Points, in no order, along strands that fork, close into loops and pass close to each other.
(in the rows, 128 means zero)
Points whose rows are less than 50.6 apart are linked; no others are. Some points are linked to none.
sudor: [110 147  88 151 142 133 172 120 152 104 137 147 120 135 159 170 145]
dif: [164 107 182 123 108 171 148 168 127 106 155  62 155  97 127 138 118]
gotom: [101 143  92 129 152 113 126  89 143 139 138 184 114 123 114 146 139]
zuk: [191 125 162 118 103 166 140 151 133  77 124  60 149 177 183 116 111]
fab: [159 116 182 125 104 148 126 177 119 142 155  74 141  99  96 123 127]
Kat: [171 136 135 127 107 159 149 135 144  77 117  91 139 178 188 133 118]
lizu: [ 96 126  73 149 164 113 156  83 162 115 144 180 115 155 152 176 133]
kif: [ 84 114 125 131 135  94  58  88  89 185  61 176 104 142 102  57 117]
Gabev: [ 57  92  87 133 148  93  88  69 117 175  81 193  94 179 116  97 136]
kose: [194 134 162 115 105 146 117 150 128  96 125  76 143 182 164 106 107]
pib: [118 148 130 122 129 130 160 150 122 139 152 113 127  80 113 148 150]
nuze: [145 125 170 123 109 135 129 176 117 156 157  87 135  84  84 128 134]
Fogel: [119 136 113 112 139 112  98  93 128 141 121 172 121 128 106 117 125]
gudab: [ 96 148 103 140 146 142 187 140 134 111 148 130 127  79 137 169 166]
kipes: [103 113 150 118 137  90  53 101  79 190  77 157 123 104  83  52 108]
Lupid: [178 128 153 121 106 164 148 148 135  80 123  71 146 164 180 127 116]
zilod: [108 115 149 113 138  90  58 108  85 187  94 159 127  86  71  64 108]
gimek: [106 147 115 132 138 139 179 145 129 120 150 120 128  78 129 159 159]
begod: [ 54  85  79 130 161  96 105  59 128 168  98 196  96 178 120 114 144]
besi: [197 128 174 116 107 125  85 160 116 120 134  81 145 168 126  87  98]
kilir: [128 134 103 123 137 123 116  87 147 121 124 167 118 159 136 137 121]
laf: [117 144 105 117 141 111 113  95 135 140 131 173 118 123 109 132 131]
Dodu: [183 126 175 118 106 120  86 167 114 139 140  91 142 140 106  95 105]
Lezas: [121 141  93 134 141 122 135  94 151 119 134 167 116 151 141 152 127]
Fidi: [105 133  99 144 138 155 190 137 149  79 132 122 134 108 166 175 154]
Kagur: [163 109 188 127 104 166 136 176 124 128 159  65 149  93 105 131 123]
gase: [124 157 109 125 130 121 143 125 134 130 141 141 121 118 126 144 139]
ref: [129 135 152 117 129  87  83 154 104 183 148 142 131  68  52 103 115]
rela: [ 90 144  77 160 158 126 182 121 153 107 145 161 117 123 153 182 156]
zedem: [114 123 145 108 138  89  67 115  96 179 112 160 130  80  66  81 112]
kop: [129 138 105 141 123 150 173 132 149  85 124 117 130 143 175 161 139]
zod: [160 115 142 122 111 178 172 147 142  54 125  73 160 130 184 152 120]
Kav: [123 131 146 110 134  85  75 133 101 179 134 152 133  73  58  94 112]
Kobup: [ 58  97  91 142 143  84  74  76 106 184  70 195  91 184 117  83 125]
fep: [119 156 104 135 133 129 159 125 139 119 140 138 121 121 140 156 144]
mor: [124 139 146 119 122 127 150 161 118 151 159 104 129  75  96 140 145]
Vakon: [148 129 109 142 116 160 166 129 157  65 115 107 133 178 199 156 124]
medes: [160 137 121 135 111 152 155 130 149  79 117 106 132 176 187 144 121]
num: [133 133 162 123 115 123 129 175 113 166 162 101 129  73  72 128 138]
tizil: [120 121 109 115 140 119  97  80 137 134 111 175 117 154 122 118 122]
lep: [165 110 170 120 109 171 156 160 129  93 148  62 157 107 144 139 119]
tivu: [ 88 134  67 162 165 116 177 104 162 107 148 171 116 143 160 186 147]
desig: [133 128 110 140 120 161 176 136 151  70 121 106 137 142 184 162 136]
marib: [178 141 145 116 107 141 124 140 133 101 125  97 136 172 161 118 112]
duvof: [ 68 111 107 144 134  86  59  84  93 189  59 188  93 170 113  64 115]
Puro: [173 125 178 122 104 121  94 176 113 150 147  89 139 122  91 103 112]
gel: [ 71  85  80 126 164 106 116  52 144 150 110 191 104 180 131 130 140]
pone: [168 119 190 134 101 134  94 191 112 162 153  83 138 100  71 106 120]
rumu: [145 125 126 131 114 168 174 142 145  65 122  88 146 135 182 156 131]
sani: [141 145 116 133 120 142 156 130 143 101 128 117 128 145 163 150 133]
tife: [161 113 156 119 111 175 166 154 135  72 140  67 162 112 163 147 118]
fise: [ 98 140  96 145 144 149 187 138 144  93 140 129 130  96 154 174 162]
vod: [151 135 159 115 115 102  94 160 110 162 146 118 134 101  80 106 114]
Veve: [ 90 128  79 138 165 112 138  74 153 133 143 192 112 141 129 160 139]
zuzi: [157 147 130 122 113 138 137 133 135 107 128 112 130 154 155 133 122]
notag: [126 142 147 116 125  96 108 161 108 176 157 132 127  71  60 118 129]
Toded: [ 87 117 135 127 134  91  55  94  80 193  64 169 111 122  94  52 115]

A tip is a point with one link. Name the tips that can be reached along the links from each point below, in the order of the rows.
sudor => Lezas, gase
marib => Fidi
Toded => gel, notag
Dodu => besi, pone

Name the points in between on the shortest way along the links from the first point to the second, in order.
fep / Veve => sudor, rela, tivu, lizu
Kagur / zod => dif, lep, tife
duvof / kipes => kif, Toded
kif / notag => Toded, kipes, zilod, zedem, Kav, ref
kilir / tivu => tizil, Fogel, laf, gotom, Veve, lizu
gimek / Fidi => gudab, fise
